A landscape with many peaks, sampled at points; each row gives a point and its height.
A climber steps from a point to the highest of its 2 nearest points, and stops where none of them is higher. Distance is the straight distance between rows; heights are no part of it.
j_923: [125 135 152 153  73 129 149 106 176 192 160  99 116 165 166 133 108 145
 134 121 192 110 201 124 114 102 112  83 105 105  72 132 100 174  86 151
  90 109 148 137  95]  h=289
j_277: [ 90 141 131 169 144  63  68  94 131 116 118  81 133 150 193 170 103 174
 114 220 148  65 115 127  85 135  95  86 103 115 125 131 109 151 120 164
 115 134 121 121 107]  h=475
j_670: [141 132 135  85 142 128  95 110 127 111 112 112 142  96  72 158 168 122
 176  83  63 175 115  97 155  80 176 142 112 147 166 127 143  54 153 160
  71 129 125 121 153]  h=105
j_580: [111 167  79 153  89 129 128  64 161 139 136 121 157 125 149 126 130 130
 112 116 170 177 154 185 131 186 184 107 177 121  82 164 188  80 110 156
 159 140 133 142 114]  h=159
j_314: [109 150  93 124  77 107 130  88 121 129 110  88 141 111 120 116 159 131
 110 149 167  91 115 123 102 138 115  96 118 124  79 128 115 102  76 156
 162 145 114 111  44]  h=397
j_224: [107 137 119 195  76  88  94  74 173 129 134  96 135 124 159 139 160 139
 135 140 169 192 142 164 110 187 200 108 147  82 115 183 163  91 157 133
 136 158 121 111 140]  h=185
j_665: [ 83 102 116 154 191 126 134 162 119 119 125 112  59 135 185 117 123 154
 175 154  77 148  90  90 168 148 147 133 148 144 177 140 128 100 130 167
  68 131 113 207 140]  h=419
j_558: [133 146  70 153 147 107 156 124  87  92 105  97  54 148 157 129 151 124
 110 137 151 132 146 101 136 109  85 145 148  98  73 144 124  94  87 116
 127 130 152 118 151]  h=592
j_820: [129 103 126 132 144 215 173 119  98 127 133 135 121 125 157 152 136 132
 127 157 149  85 152 167 120 141 112 150  91 113 131 140 132 119 130 103
 118 128 162 141 142]  h=483
j_351: [101  85 153 104 116 147 119  85 189 172 151  93 130 138 140 113 174 164
 164 123 137 131 142  94 124 175 164 122 136 123 154 152 171 103  95 153
 120 161  95 172 144]  h=40
j_526: [ 92 156 113 182 135  68  37  57 119  99 118  84 154  76 131 172 127 154
 117 195 106 119 110 140  80 154 148 111 100 105 171 125 143 103 156 164
 118 158 128  95 127]  h=571
j_447: [131 128 175 147 107 122  67 101 132 143 159 112 115 156 178 156 108 198
 148 133 157 109 125 132 157 181 111 114  84 150 110 138 121 165 115 142
 112 131 130 139 127]  h=444
j_63: [174 117 115 152 146 138 120 157 108 141 143 181  75 173 150 117 136 101
 140  89 128 142 103 144 171 152  80 178 140 128  91 155 127 172 121  89
 170 115 137 129 181]  h=395
j_272: [143  15 157 136 147 191 125 146  97 134 124 145 102 122 126 137 168 100
 160 128 139 142 160 101 120 118 164 102 157 125 114 114 136 155 149 109
  98 125  85 109 177]  h=76
j_468: [156 175 168 145 162  66 119 116  92  87 144 132 177 116 134 141 123 132
 115 140 106 119 173  86 108  62 145 131 112 211 105 101 141 169 132  78
 111 139 134  98 150]  h=573
j_213: [173 146 124 121 160 107 119 158 151 127  93 161  77 182 180 133 114 138
 141 112  89 170 133 129 163 102 126 146 163  74 142 118 108 149 132 166
 120  14 132 139 147]  h=234
j_829: [148 123 102 128  82 132 127 119  86 134  88 155 124 127  88 135 199 160
 148 104 133 139  94 165 157 241  85 168 144 109 115 166 135 157 102  77
 150 136 123 121 154]  h=389
j_965: [ 97 132 163 118 122 202 109 148 151 156 140  88 156  80  67 119 129 157
 160 139 125 153  80 171 144 138 135 135  81 104 208 143 128  63 125 173
  97 140 158 140 101]  h=331
j_898: [129 114  95 129 133 119 175 104 177 148 184 109 137 150 143  86  83  76
  86 145 138 178 171  89 104 113 184 127 188 161 121 132 167 125 114 130
 152 152 101 130 174]  h=216
j_155: [125 161  72 103 152 112 131 102 107 104 125  80 133 118 104 114 106 128
  84 137 140 108 137  60 106  67 114 150  83 118 129 116 120  83 140 104
  91 163 135 117 111]  h=231
j_423: [124  76 113  96 145 200 151 188  78 125  84 167  98 148 145 117 116 110
 117 102 109 110 109 123 189  87 116 101  98 133 124 106 120 130 142 159
 138 102 131 164  84]  h=197
j_384: [131 113 101 148 126 132  83  84 113 129 127 123 135 108 161 169 195 217
 146 151 133 149 104 182 132 232 144 152 157  96 134 168 151 125 122 125
 132 127 107 123 141]  h=430
j_781: [123 136 135 172 120  95  99 131 111 132 132 124  90 184 181 128 127 178
 124 116 134 130 119 121 168 198 120 126 134 135  87 152 140 146 131  92
 147 143 139 172 139]  h=426
j_794: [114 144  66 150  88  89  85  79 192 101 118 112 173 103 119 107  93  98
  78 182 186 135 153 111  81 135 166 115 137  66 139 144 161 119 154  97
 170 168 121  88 121]  h=211
j_912: [126  80  80 119 140 136 148 159  66 163 111 169  74 161 147 151 117  93
 116 106 114  71 149 117 167 126 124 125  78 127  86 121 123 148 157 128
 142 121 166 165  76]  h=244
j_739: [120 162 109 145 105  77 125 145 153  80 124 123 144 123 126  83 123 134
 104 137 149 129  88 139 101 136  93 131 148 119 102 143 109 114 122 100
 181 130 130 102 138]  h=14
j_313: [147  96 199 122 101 148 148 177 207 185 138 118 155 132  61 128 125 130
 157  96 118 125 130 101  92 117  71 125 140  85 170  91  96 221  92 135
 110 104 120 128 120]  h=273
j_546: [144  94 199 153 116 117 121 190 156 165  97 126 118 118  56 124 155 153
 169  92 108 152 139  90 127 117  82  92 193  69 181 109  88 218 120 137
  97  69 106 125 132]  h=287
j_15: [124 192  98  74 150 157 146 141 143 120 123 131 172 124 121 110 103 147
  99 139  85  95  63 159 179 148 116 186  91 150 137 125 147  83 113 163
 154 149 145 178 106]  h=530
j_664: [148 127 146 152 111 163 154 141  88 100  82 179 110  88  72 153 181 123
 184 116  99 121 124 154 163 142 111 144 180 117 129 122 104 127 130 119
 100  83 172 130 149]  h=330
j_389: [112 145 137 144 183 118 131 131 112 107 118 124  92 152 158 119 127 171
 142 137  87 139 100 130 163 130 123 150 114 156 125 141 114  95  97 163
 115 116 124 158 135]  h=429
j_858: [162 141 165 162  85 123 124 183 124 131  98 162 141  97  36 138 161 109
 186  90  81 146 100 137 144 104  84 126 158 119 144  83  91 160 115 124
 128  85 155 115 136]  h=311
j_465: [149 107 139 109 194 156 101 136 104  95 111 177 120 152 195 109  96 132
 143  81  79 186 133 154 191 101 165 137 107 106 126 128 122 116 189 169
 120  94 129 136 152]  h=242
j_488: [ 94 136 123 153  88  62 122  76 175 175 125  95 105 188 188 159  79 126
  77 165  96  44 162 114 103 141 157 128  95 110 182  80 135 144 141 142
 143 130 164 145  97]  h=476
j_247: [107 114 146 132 128 128 117 136 119 113 134 116 179 122 137 137 105 124
 132 182  81  74  87 168  78 158 130 137 114 173 150  87 149 130 165 144
 152 160 130 143 136]  h=501
j_164: [101 152 129 110 149 146  89  90 146 105 131 111 188  66 125 136 135 178
 134 178 124 114  93 210 105 188 136 143 133 121 162 175 140  70 149 147
 145 146  83  90 143]  h=286
j_885: [134 172 114  97 162 172 134 128 135 117 150 120 151 146 167 141  69 131
  90 159 101  82 109 158 139 120  98 191  65 126 165 121 157 113 144 154
 111 120 163 169 121]  h=590
j_227: [151 116 102 139 138 111 115 130 108 117 107 164  69 160 135 114 171 165
 141  98 139 162  98 127 187 204 100 160 167 136 122 181 125 141 113  94
 159 122 130 157 170]  h=410
j_536: [134 155 124 167 129  60 104 151 117  84  92 111 106 136 176 148 156 176
 139 171 128 145 109 104  98 149 100 144 139 107 110 117  78 134 104 127
 125  93 137  97 159]  h=654
j_358: [ 86 126 120 120 125 101 127  86 168 135 130  93 166 125 133 130 111 137
 118 183  87  73 102 112  89 192 147 125 141 160 153  68 139 131 126 167
 166 142 107 156 102]  h=473
j_103: [104 105 102 150 141 164 120 113  92 133 135 103 112  90 145 147 166 159
 144 138 132 136 105 156 126 192 147 153 124 108 151 161 153  91 132 107
 134 165 117 144 167]  h=409
j_574: [155  97 154  88 125 156 147 156 139 172 167 147 155 118  83 141 125  81
 126 117 110 115 150 103  93 104 133 135 115 159 137  83 133 179 131  91
 126 153 111 113 150]  h=288
j_71: [146 126 118 126 162 169 132 186 125  92  92 162  98 176 187 130  87 128
 110 111 114 123 139 138 181  65 127  84 101 111 131  99  89 145 156 154
  73  87 140 156  87]  h=176
j_427: [ 88 113 128 159 117 127  94 105  77 119 131 111 153  82 135 183 153 147
 132 175 120  74  98 164  86 158 146 110  81 161 129 113 136 110 155 136
 163 191 129 103  99]  h=557
j_492: [178  34 117  81 165 196 142 135  90 123 115 153 122 131 132 168 136  98
 121  95 111 165 180  94 106  75 171 101 114 122 133  99 137 147 142 114
 104 122  90  71 173]  h=88
j_251: [143 121 110  95 109 178 183 138 109 113 102 164 126  61  71 127 166  86
 153 128 142 122 159 173 114  87 138 157 158  99 138 119 146  62 131  98
 108 116 149 109 139]  h=232
j_639: [148 166 188 142 102 129  96 119 169 135 134 164 171  84  94 127 141 161
 160  83  91 153  90 228 123 163 119 170 142 106 144 176 113 147 139 122
 142 103 132  71 141]  h=350
j_876: [117  98 114  84 144 173 154 130 181 167 135  92 116 162 177 122 136 156
 140 137 119 142 127  71  88 161  95 152 139  95 154 154 130 127  54 131
 101 118  86 144 153]  h=26
j_393: [104 135 121 115  84  55  92 112 166 152 132 113 142 171 143 162  84 110
 101 156 120  57 121 105 120 148  99 132  78  98 153  82 113 186 135 151
 149 111 160 143 101]  h=453
j_776: [121  91 131 155 134 149 105 146  61 134 149  74 131  70 111 143 125 103
  90 117 205 135 121 144  91 110 117 137  80 124 130 150 121  89 169  88
 131 182 132  71 164]  h=332
j_786: [127 128  93 133 123 137 191 150 109 134 124 168 145  82 111 127 104  61
 115 137 149  93 161 183 111 110 131 148 137 123 110 129 149 110 160  93
 132 118 173 122 121]  h=297
j_677: [ 97 118  66 100  94 163 171 164 118 135 103 120 107  91  71  85 164 118
 135 143 147 119 109 164 132 142 119 136 135  73 176 139 150  60 146  69
 114 178 148 157 106]  h=337
j_616: [126 107  86 135 146 108 144 165  87 130 121 103  36 168 150 112 138 132
 122 115 156 128 116  55 147 121  98 129 135 116  91 139  82 152 102  98
 102 129 144 129 119]  h=531
j_882: [123  87 205 142 105 109 134 149 137 147 173 139 150 144 145 114 109 141
 138 154 144 125 132 125 114 164 135 104 145 172 102 106 132 208 129 124
 178 137 114 145 104]  h=583
j_36: [127  81 114 115 109  46  81 145 111 136 139 109 142 125  75 144 128  92
 122 146  92 109 113  60  96 117 153 123 116 151 137  62 138 161 198 110
 146 180 129 104 120]  h=77
j_960: [130 151 188  90 123 127 121 175 178 133 158 128 148 162  97 115 101  94
 127 103 134  95 118 137 154  68  97 121  83 162 150  84  99 161 135 129
 138 145 135 138 104]  h=428
j_166: [142  91 146 146 150 151 128 128 129 136 154 127 101 143 137 120 150  99
 150 106 146 148 154  87 148 104 180 100 151 153 104 141 142 130 118 123
 100 138 105 118 149]  h=64
j_179: [127  94 128 125 123 210 159 139  46 111 100 155  90  88 124 106 150 127
 151 103 164 136 187 130 170 140 154  82 147 117  96 167 142 109 104 130
 132 118 114 156 124]  h=461
j_747: [ 92 122  85  80 158 121 165 123 164 119 107  77 108 145 163  56 124 163
 125 155 119 145 107  90  96 140  97 153 152 115 147 151 123  76  49 140
 115 103  81 141 146]  h=23
j_30: [141 124 148  94 147 105 115 181 162 129 170 111 140 167 146 119  89 115
 101 130 145 116 119 106 124  92  69 142 107 114 150  89  80 190 145 116
 120 122 138 108 135]  h=412
j_784: [143 149 134  91 104  64  60 113 156 135 127  94 155 128  76 159 126 103
 112 112  92 133 113  66 115  90 141 129  82 156 150  61 138 138 159 108
 112 169 146  88 128]  h=86
j_494: [152 151 133 110 159 206 177 103  73 142 166 177 111 146 137 147 123  93
 127 101 139 130 166 147 143 131 161 122 142 171  66 165 173 127 100 127
 153 129 116 122 180]  h=481
j_929: [121  89  89 138 105 128 115 143 134 160 155 108 122 112 109 111 129  95
 110 128 161 157 114 137 102 128 129 142 109 111 136 131 152 108 173  72
 133 175 142  98 140]  h=279
j_309: [122 154 110 169 176  52 150 126  83  75  99 117 101 141 169 108 162 164
 124 143 130 146 134 108 109 129 103 150 173 144  70 139  90 100  70 131
 122  89 125 129 165]  h=635
j_504: [ 87 105  75 154 129  61 112 162  81 116  93  90  72 137 163 110 156 159
 124 141 123 104  83  73 137 163  99 134 162 109 105 139  99 131 105  89
 144 136 107 165  98]  h=490
j_502: [114 189 112 123 115 106  80  96 150 114 135 110 115 148 134  84 130 139
  99  88 149 168 102 120 168 150 125 144 120 135  99 174 149  72 105 145
 152 156 122 118 117]  h=180
j_903: [114 108 181 141 127 143 133 103 164 145 138 121 150 116 109 108 176 137
 186 110 123 162 148 107 133 145 195 101 154 180 111 135 143 114 109 168
 134 170 102 136 135]  h=50
j_509: [113 108 118 149 121 174 135 136  67 153 125  84 110  88 144 130 160 150
 132 132 194 136 120 156 111 156 120 139 118 114 130 175 124 117 118  75
 110 173 128  80 170]  h=381
j_258: [107 151 109 122  71 115  83  87 137 153 110  88 159 132 123 168 146 175
 102 183 133  51  99 138  97 177  99 116 116 133 100  84 108 145  74 176
 174 118 120 120  52]  h=565
j_463: [ 76 134 129  92 109 169 158  99 103 113 123  93 180  85  93 110 142 157
 148 155 142  75 130 164 129 150 145  89  96 161 120 119 146  72  81 173
 141 162 103 150  81]  h=705
j_992: [128 161 169 137 111  65  70  82 187 127 159 117 119 180 165 158  87 127
 114 124 132 173 160 114 151 160 159 135  97 125 117 135 129 127 143 166
 117 134 129 134 158]  h=672
j_281: [122 111 137 136 127 157 137 154 126 136 136 125 140 124 122 139 124 146
 140 141 129  92  98 144  98 137  79 136 115 123 154 120 108 157 105 126
 102 119 131 139 116]  h=424
j_658: [115 149 106 105 149  84 129 133 166  86 130  93 147 147 157  76 102 149
 102 163 133 132 104  89 102 119 103 148 117 124 126 116  95 106  91 132
 129 109  96 124 135]  h=20
j_417: [119  91 103 116 154 168 156 153 105 127 108 128  61 120 143 129 153 150
 149 144  97 119 124  79 154 126 137 106 143 130 151 109 134 110 141 144
  94 131 115 209 117]  h=405
j_59: [ 90 133 138 154 136 110  64 111 104 145 146  89 110 148 196 163  89 186
 138 177 142 118  89 125 139 146 112 115  62 110 133 123 102 124 122 158
  79 146 140 139 106]  h=463
j_226: [125  97 197 157  92 101 134 139 129 158 137 140 117 137 119 122 142 169
 151  95 146  88 115 135 148 169  88  96 140 148 105 106  90 237  96 121
 152 126 120 164  97]  h=533
j_40: [160 160 138  87 127 121 121 163 167 117 114 142  76 202 147 116 113 116
 125  86 131 137 133 105 197  85  99  94  92  96 121 120 100 146 141 163
  97  89 145 157  87]  h=165
j_916: [ 88 145  87 178 128 109  62  87  57 123 127  58 126  86 146 213 156 157
 125 181 125 117  57 156  98 156 100 137  91  90 158 126 122 102 133 146
 122 144 136  94 136]  h=600
j_809: [111 183  94 121 137 113 152 115 153 115 106 147 158 128 145 116 118 181
 100 161 120  93  76 206 132 201 110 152 117 140 141 145 164  91 130 140
 161 139 114 182 105]  h=477
j_949: [131 157 112 103 143  70 110 131 114 102 145 126 178 157 120 142  81  87
  83 149 104  82 113 117 116 110  82 173 109 162 110  91 127 183 137  97
 170 133 164 106 122]  h=408
j_140: [173 106 175 130 113 142 147 136 183 169 145 132 144 133  98 129 133 117
 154 111 122 138 169 127  89 100 122 129 166 114 144 106 118 157 107 141
 106 112 114 105 153]  h=261
j_212: [142 143 150  86 122 171 152 132 158 121 144 131 171  82  54  80 135  83
 142  97 164 143 136 124  99  51 108 127 124 147 154 132 137  86 119  79
 115 160 106  87 132]  h=141
j_252: [148 130 116 150 138 171 157 125 134 151 169 181 118 142 150 110 112 111
 113  92 136 155 161 169 115 142 148 150 150 122 105 194 145 134 118 126
 124 123 136 133 167]  h=411
j_254: [137 122 108  73 114 137 150 144 164 141 135 133 138 152 106  32 126 101
 130  98 135 164  91 100 128 163 117 146 162 157 140 159 146 126  94 117
 179 153  82 103 141]  h=182
j_939: [164 149 147  79 136 129  74  99 173 143 142  86 144 129  96 175 119 117
 140 107  83 164 143  71 125  98 166 145  80 129 174  94 151  91 176 148
  89 140 143 103 160]  h=95
j_52: [156 120 220 154 110 134 109 155 120 137 133 176 135 133  81 109 138 124
 176  80 136 132 110 146 145 139  77 135 148 160 106 111  92 217  96 109
 152 143 116 114 127]  h=500
j_599: [136  90 107 131 130 162 179 151  47 117  61 198  79  91 105 129 187 126
 178 129 135 151 140 112 151 147 129 121 186 118 130 108 138 143 132 117
 110  86 137 161 126]  h=357
j_689: [151 123 144 138 122 193 164 170 151 179 147 214 135 155 159  78  85  80
 118  84 148 172 157 165 140 129 123 105 174 108 130 184 145 184 124 131
 137 109 129 168 119]  h=358
j_162: [144  89 125 132 171 119 144 159 137 111 100 190  96 189 222 128 111 138
 119 108  60 178 143 120 164 116 160 138 149  76 166 105 135 151 176 171
 107  63 113 147 157]  h=237
j_869: [140 143 146 148 173 141 117 118 140 104 147 146 132 121 160 167  87 139
 113 147  76 108 115 150 126 112 142 167  96 129 183 111 151  96 171 159
  94 102 169 170 169]  h=624
j_952: [136 100 125  47 124 186 166 143 143 136  84 152 139 136  92 131 115  96
 102  84  96 148 172 101 115  40 125  80 114 104 143  70 118 122 134 156
 121 103 120 122  88]  h=285
j_698: [141 131 150 132 121  71 116 140 151 128 156 107 137 180 142 127 106 116
 119 136 109 144 137  92 135 144 152 133 135 154 101 109 124 137 151 152
 143 135 111 128 150]  h=642
j_132: [135  85 113 118 140 193 185 116  47 110  74 169 106  93  64 109 184 118
 203 108 122 133 147 112 191 126 147  92 167 131 117 135 115 105 104 157
 116 118 118 157 131]  h=379
j_766: [115 133  67  91 161 159 152 150  95 119 123 101  92  74  93  93 148 104
 106 146 138 112 113  99 128 116 125 144  95  96 156 128 132  75 131 103
 112 175 143 130 134]  h=277
j_139: [164 127 154 133  99  72  81 162 139 148 139 153  89 171  75 156 112  73
 138  84 142 146 169  99 152  65 145  94 103 110 119 117 110 202 184  79
  94 155 153  94 114]  h=57
j_835: [127 136 100  87 123  90 145 114 190 138 165 104 159 156 148  61 107 116
  95 135 124 171 133  97  94 152 139 131 190 155 108 167 140 117 104 148
 195 128  83  99 156]  h=203
j_707: [124 191 151 161 111  99 147  94 125  96 138 124 141 144 147 137 113 142
 119 128 188 131 164 140 135  82 128 110 111 169  64 154  92 127  93 114
 102 130 164 111 128]  h=511
j_407: [156 131 155  86 129 179 171 174 155 133 150 167 148 128 106 122 102  83
 131  99 115 112 158 135 132  47 140  87 111 162 140  84 119 143 152 150
 110 118 135 118  78]  h=360
j_626: [136 100 144  93 141 239 149 111  68 139 143 150  96 132 153 141 153 109
 150 108 150 112 166 137 165 139 130 122 116 133 103 159 139 150 111 131
 151 126 130 157 136]  h=594
j_984: [143  86 137 107  96 185 134  97 181 195 139  94 127 148 126 137 147 135
 135 109 151 161 143  94 106 163 125 140 111  66 176 139 152 118  91 117
 104 133 122 134 165]  h=32
j_455: [124 175  98 118 152 126  90 108 111  93 107 143 172  58 120 132 170 174
 156 134 114 119  57 210 103 175  96 177 146 144 136 184 110  99 109 132
 144  98 100  75 147]  h=308
j_644: [104 113 102 121 112 118 159 188 179 134 130 125 104 146 135  49 131 135
 124 115 139 167  79  97 149 158 109 118 155 108 158 161 147 132 107  97
 159 135  98 167 112]  h=161
j_533: [149 167 174 146 150 130 103 147 144 124 129 145 123 127 135 144 127 143
 151  97 102 138 112 126 168  93 122 133 129 140 114 142 100 145 134 151
  93  91 135 131 137]  h=413
j_544: [135 178 165 137 143 150 105 130 109 112 117 167 147  92 123 130 124 162
 142  98 118 118  69 234 127 155  76 212 125 118 124 176 114 122 126  98
 151 110 146  84 153]  h=329
j_782: [125 159  85 134 119 104  96  59 146 119 144  78 145 112 151 111 130 120
  87 176 204  96 127 121  72 148 139  98 114 115  88 172 141 120 117 132
 165 164  83  98  72]  h=292
j_122: [122 165  99 113  93 112 118  95 150 121  99 123 143 128 155 161 168 210
 150 137  98 116 100 199 137 209 132 161 154 116 126 153 162 112 122 142
 154 115 107 162 100]  h=449
j_299: [148 147 127  88 109 118 113 176 146 131 107 123  90 158  58 130 147 101
 126  73 111 142  98  75 194  79 112  88 111 124 145  84  84 146 144 163
 115  95 131 145  75]  h=147
j_521: [122 160 101 114  88 114  91 123 102 135 141  98 107 129  84 102 137 104
 101  96 183 157  87 135 160 120 107 123  96 128 100 152 155 106 145  94
 153 174 148 101 112]  h=225
j_650: [136  98 145 115 188 158 161 174 110 101 114 206 111 142 165  82 101 109
 136 109  98 177 127 167 149 109 153 113 158 148 128 140 136 127 176 135
 138  90 129 137 126]  h=252
j_752: [133 106 145 126 134 183 200 185 131 159 106 208 126 115 130  66 124  96
 127  97 135 154 174 145 127 110 120  83 207  88 153 136 149 146 126 125
 132  70 136 153  96]  h=304
j_74: [106 144 152 129 113 190 133  95 144 138 139 101 154 109  87 140 113 150
 124 139 142 120 115 167 154 131 160 119  76 141 151 126 140  70 135 175
 123 172 142 140  70]  h=443
j_4: [130 140  89 111 157 114 132  71  85 119 126  78 129  96  95 169 117 117
  84 123 122 100 197  56  96  31 165 114  84 138 114 140 152  84 138  99
  81 148 149  98 120]  h=196
j_101: [ 86  93 121 181 116 107  68  87 136 126 123  80 141  91 132 178 148 154
 144 192  82  99  85 167  94 190 171  93 124 133 179  97 157  90 174 142
 145 185 133 111 128]  h=543
j_672: [104 168 148 156 177 112 192 132  55  80 120 139 156  83 120 114 125 136
 125 162 114  97 132 159  98  85 123 117 109 192  83 119 112  77  81 152
 121 129 145 143 115]  h=407
j_954: [143 133  91 130 151 129 152 120  94 101 146 142 163 106 124 133 119  56
  97 142 124 136 180 123  84  53 172 129 143 154 141 140 157 111 175  69
  93 136 131 105 173]  h=136
j_72: [148 131 156 155 144 116  94  97 151 139 142 115 108 172 177 190 100 135
 144 132 114 128 166 138 148 141 164 125  97 105 143 122 136 116 166 158
  76  94 154 148 169]  h=646
j_501: [107 128 131 112 107 101  98  93 159 125 128  82 147 120 168 155 132 174
 131 198 111  76 102 130  69 172  94 101 120 138 147 115 116 161 100 194
 144 109  89 146  86]  h=492
j_825: [108 102 122 148 105  68 143  86 139 147 144 124 114 183 194 124  81 111
  80 163 155  74 139 138 103 152 153 139 126 130 145 100 146 163 168 106
 176 143 150 149 122]  h=503
j_894: [163 167 141 112 153  85 125 134 123 118 160 136 162 167 129 138  50  75
  85 107 125 116 156 121 121  72 146 169 124 169 129 120 142 172 166  82
 149 111 143 108 159]  h=387
j_476: [103 161 143 106 145 147 147 118  82  95 132 108 172  95 127 104 121 168
 138 154 145  87 109 167 121 124 101 108  95 211  65 142 109  76  70 149
 161 152 121 146  82]  h=493
j_239: [126 128 117  89  98  95  66 150 151 133 158 108 164 173 119 142  56  95
  87 171 126  72  97 130 116 122  66 153  87 118 154  89 107 187 173 111
 168 122 143 111 125]  h=431
j_57: [150 107 182 170 130 112 144 171 122 128  68 194 136  94  38 125 157 129
 178  73 100 164 126 116 189 129 111 114 185  97 160  98  98 203 127 152
 106  66 127 139 116]  h=298
j_998: [129 127 185 147 174 164 215 162  99 118 115 239 134 118 148  78 109 128
 145 128 118 156 155 178 139 118 153 115 193 138 126 137 119 154 129 129
 129  54 133 157 105]  h=269
j_144: [142 145 196 109 147 178 131 170 144 130 142 164 157 131  88 115 117 115
 161  90 128 104  84 164 149  98  66 164  92 176 133 114  96 172 114 116
 153 128 142 101 128]  h=462
j_336: [ 97 172 120 128 118 141 162 111 129 122 142 164 145 134 135 114 138 133
 124  98 140 134 136 214 168 180 172 131 157 139  74 159 171 100 103 124
 164 126 156 150 117]  h=127
j_841: [115 109 165 161  71  40 144 120 157 154 151 126 147 168 192 120  97 126
 114 160 139 101 158 145  89 163 154 111 152 151 107 121 143 197 153 129
 231 129 130 142 114]  h=534
j_785: [123 163 149 154  94 141 169 132 145 161 154 142 116 138 125 123 106 127
 111 100 186 115 149 169 124  98 121  94 107 139  61 141 108 157 103 146
 115 118 162 138  69]  h=383
j_565: [141 148 133 119 117  99  89 134 168 110 101 100 122 104  55 139 173 138
 173 100  84 171  95  83 181  95 123 109 127 138 161 114  99 106 126 154
 100 137 136  94 135]  h=115
j_893: [134  74 124 128 116  54 107 169 112 142 127 130 108 151  83 151 129  77
 140 106  97 146 147  85 147  54 155 119 118 130 116  85 122 158 196 115
 113 156 142 114  84]  h=67
j_168: [183  96  92  85 163 166 115 142  98 105 116 157  88 133 145 147  93  67
  83 104 112 170 162  97 149  71 151 122 102 124 118 121 153  94 178 105
 100 116 104  92 167]  h=104
j_901: [128 151  61 180  71  63 110 117 199 123 134 100 149 116 144 124 142 123
 118 149 167 188 154 115  90 146 160 132 172  66 133 157 160 104 153 100
 152 122 140  87 165]  h=195
j_793: [115 174 111 151 155 110 207 148 109  95 120 151 132  89 134 112 107 107
 102 136 140  99 155 143 135  82 135 136 148 143 102 126 127  82 117 122
 110 122 151 153 103]  h=363
j_73: [128 131  99 185 117  92  54 115 112  90 113  99 133 108 149 183 144 171
 114 164 138 104  66 123 104 170  92 143 128  82 127 150 108 133 140 121
 123 120 120  78 140]  h=629
j_154: [121  58 125 119 127 159 161 150  71 129  61 173  82 128 163 129 160 144
 146 139  90 142 162 108 153 125 147  85 165  80 173  90 144 128 145 153
  99  83 139 184 115]  h=384
j_515: [165 153 113  95 157 143 178 139  89 138 141 178  97 175 138 136 133  96
 103  95 116 102 108 138 132 121  88 179 137 133  90 122 112 165 106 101
 156  79 135 141 150]  h=368
j_892: [106 167  76 149  95 114  75  50 139 110 141 101 169 115 130 125  96 122
  63 143 176 142 152 114  89 148 171 101 128 130 102 163 182  79 158  98
 146 188 114  79 110]  h=240
j_570: [146 170 170 130 109 166 104 117 162 159 132 165 125 102  84 139 157 137
 165  80 108 159 121 159 155 120 120 176 117 105 133 149 114 124 137 150
 122 106 148 123 128]  h=382
j_13: [109 114 116 159 116  98 144 147  77 106 101 117 113 117 133 112 150 157
 156 131 138 110 121 119 131 164 116 106 181 170  96 139 104 131  94 100
 149 131 106 154 122]  h=466
j_388: [136 117  82 116 127 115 206 137  85 154 121 158  80 148 151 136 111  83
  81 108 130  84 161 132 127 131 124 136 150 128  78 101 126 148 118 109
 158  81 136 148  94]  h=312
j_345: [140 125 134 145 147  68 124  98 138 105 154 121 152 116 129 126 132 111
 115 136 107 150 168  58 101  85 176 140 151 154 111  97 120 131 139 113
 119 123 142 122 168]  h=606
j_392: [113 139 178 178 147  98 137 124 125 103 111 143 126 117 137 109 163 164
 166 114 118 147 121 150 146 165 136 144 194 165  75 141 100 143  85 130
 129 108 121 167 143]  h=446
j_387: [161 137 101 129 125 108 145 103  71 113 122 116 160  80  75 168 152  83
 111 129 113 114 176  77  87  59 172 124 112 157 115  95 144 103 132  63
 110 145 121  84 140]  h=160
j_508: [158 111 156  93 117 138  99 128 171 169 114 110 107 149  46 139 163 112
 169  77 115 160 114  40 170  93  96 109 120 119 150  96  90 157 114 151
 122 135  94 103 119]  h=128
j_556: [137  95 151  85 110 199 137  84 123 165 136 130 144  97  87 168 158  94
 141 135 110 109 163 125 110 129 156 149 112 146 131  91 144 120 125 133
 150 157 148 105 135]  h=235
j_976: [117 124 148 163 116  99 151 116 195 116 182  97 171 151 147 111  65 103
  99 143 175 158 166 113  90  88 178  85 155 155 108 133 133 132 130 137
 142 138 100 100 153]  h=227
j_947: [143 103 129 111 137 191 149 163 131 134 127 137 126  76  78 110 127 104
 136 110 148 140 121 146 121  71  94 147 126  82 170 156 120  81 137  81
  78 130 139 114 153]  h=189
j_638: [ 77 134 153 103 130 168  82  97 167 139 139  89 182  80 108 136 139 178
 154 155 111 154  66 198 147 182 156 137  96 122 218 149 146  76 150 182
 129 162  85 124 108]  h=291
j_983: [130 143 131 168  85  99 114  89 179 148 158  87 130 143 161 125  82 113
 102 125 185 169 185 107  94  99 153  87 117 117  82 157 118 124 105 137
  84 117 118 106 109]  h=248
j_765: [104  77 104 109 115 175 163 172 112 144 112 151 115  99 103 113 165 134
 166 132 136 116 106 139 125 171  87 141 145 104 192 130 126 130 128 104
 116 145 135 171 133]  h=388
j_927: [134 190 163 145 166  76 123 106 121  76 155 103 153 141 129 132  90 141
 104 147 157 110 169  96 108  56 132  87 116 196 102 120  97 124 101 114
  70 124 119 100 145]  h=548
j_126: [156 116  80 116 193 132 158 147 107 101 144 157 102 140 143 121  88  57
  63 152 128 130 171  86  97  71 128 137 130 136 125 131 147 109 153  93
 120 121 119 121 166]  h=121

For each start below, name the point where the climber stops.
j_166 -> j_626
j_976 -> j_992
j_521 -> j_992

Call two points neighbours if one is among the 2 nearest of the other. Go from one point of each pair to the other, from neighbour to neighbour, staying as high as possible. Name the lowest point that can't be avoided.
j_258 / j_427 -> j_358
j_389 / j_626 -> j_599
j_389 / j_574 -> j_140
j_992 / j_227 -> j_829
j_227 / j_882 -> j_894
j_427 / j_536 -> j_101
j_463 / j_389 -> j_164
